Points on a hilly landscape, in no order, each with its height.
A ball rolls from a point to whichever of its 5 nearest points has the largest drop for the distance, and stops where none of them is lower. Distance is the straight distance between rows; heights are no part of it.
Z_941: [126 119 132 155 140 114 132 114 171 153]  height 264
Z_745: [ 83 125 131 146 150 137 112 118  38  68]  height 540
Z_903: [135 132 130 147 139  94 147 116 214 189]  height 288
Z_113: [147  81 150 136  92 130 129 180 144 127]  height 622
Z_381: [122 104 128 143 138 138 120 118 105 119]  height 117
Z_332: [154  98 139 106  96 136 123 176 108 125]  height 514
Z_751: [120  93 140 175 136 102 146 136 194 164]  height 282
Z_90: [153 148 114 115 139 121 142 114 180 167]  height 391
Z_246: [103 131 133 176 164  89 143  90 207 178]  height 258
Z_662: [128 134 115 138 152 132 131 100 154 150]  height 319
Z_930: [141 120 138 140 126 107 131 133 184 174]  height 290
Z_704: [102  99 142 175 138 116 126 114 151 121]  height 456
Z_932: [152 119 111 111 121 135 128 137 141 147]  height 327
Z_243: [119 113 136 169 151  97 147 117 192 168]  height 185
Z_555: [136  96 138 134 117 139 115 140  92 119]  height 423
Z_667: [164 110 139 111  99 124 141 184 163 150]  height 513
Z_504: [154 135 112  99 126 136 132 134 145 152]  height 381
Z_652: [162 158 121  82  95 128 142 148 191 186]  height 448
Z_501: [ 96 142 122 168 161 125 124  67 162 125]  height 357
Z_884: [ 85 127 134 184 156 117 128  94 148 127]  height 387
Z_514: [ 92 133 115 145 144 136 113 106  44  76]  height 455
Z_781: [151 120 124  66  90 124 113 191  42 112]  height 332
Z_261: [142 118 107  83 121 128 108 165  26 115]  height 168
Z_418: [ 60 178 140 184 167 125 136  48 141  89]  height 409
Z_685: [175 139 146  74  72 123 138 199 169 145]  height 627
Z_325: [164 143 137  98 102 107 148 156 199 180]  height 90
Z_417: [152 118 123  99 103 138 128 149  93 133]  height 338
Z_907: [173 171 116  69 108 135 147 140 164 163]  height 496
Z_793: [ 91 112 140 169 148 136 115 105  78  70]  height 600
Z_872: [140  82 146 148 110 137 122 164 116 113]  height 519
Z_526: [166 108 131  91  85 137 118 190  72 117]  height 495
Z_909: [180 127 152  76  59 126 136 211 137 126]  height 626
Z_573: [ 72 119 145 193 153 129 116  96 108  72]  height 595
Z_346: [104 110 129 162 143 138 118 112 126 108]  height 320
Z_600: [148 137 126 119 142 117 142 109 185 171]  height 358
Z_512: [146 150 105  83 121 140 127 118 112 143]  height 278
Z_89: [ 77 164 128 157 156 142 127  74  86  82]  height 362
Z_122: [101 139 123 135 150 145 118  87  79  94]  height 383
Z_589: [144 113 123 114 115 128 135 147 153 148]  height 400
Z_998: [147 109 136 126 113 136 127 150 111 128]  height 382
Z_236: [ 94 158 119 142 165 145 124  69 129 110]  height 328
Z_361: [125 153 108 117 151 136 124  87 119 131]  height 330
Z_3: [143 108 117  98 125 140 108 158  48 107]  height 355
Z_942: [ 59 155 139 199 175 120 132  59 156  83]  height 388
Z_694: [104 149 106 128 161 141 113  84  91 101]  height 361
Z_562: [161 131 123  62  84 130 124 184  95 132]  height 481
Z_768: [145 128 112 104 133 138 118 128 106 126]  height 175
Z_809: [137 132 101  93 121 140 120 139  71 119]  height 296
Z_940: [119 130 126 140 152 135 130 103 127 127]  height 283
Z_911: [180 156 140  63  75 121 142 187 169 145]  height 682
Z_535: [ 55 149 144 179 150 136 123  82  91  51]  height 450

For each start below, name the point where the ball stops.
Z_501 -> Z_381
Z_911 -> Z_325
Z_90 -> Z_243
Z_884 -> Z_243
Z_113 -> Z_768
Z_600 -> Z_243
Z_236 -> Z_381

Call two points neighbours if one is among the 5 nearest of the other. Go from one point of each pair to the other, from neighbour to neighbour, staying as low as possible. Name the highest point that can't be avoided.
Z_261 and Z_325 -> Z_662
Z_243 and Z_325 -> Z_930
Z_381 and Z_261 -> Z_809
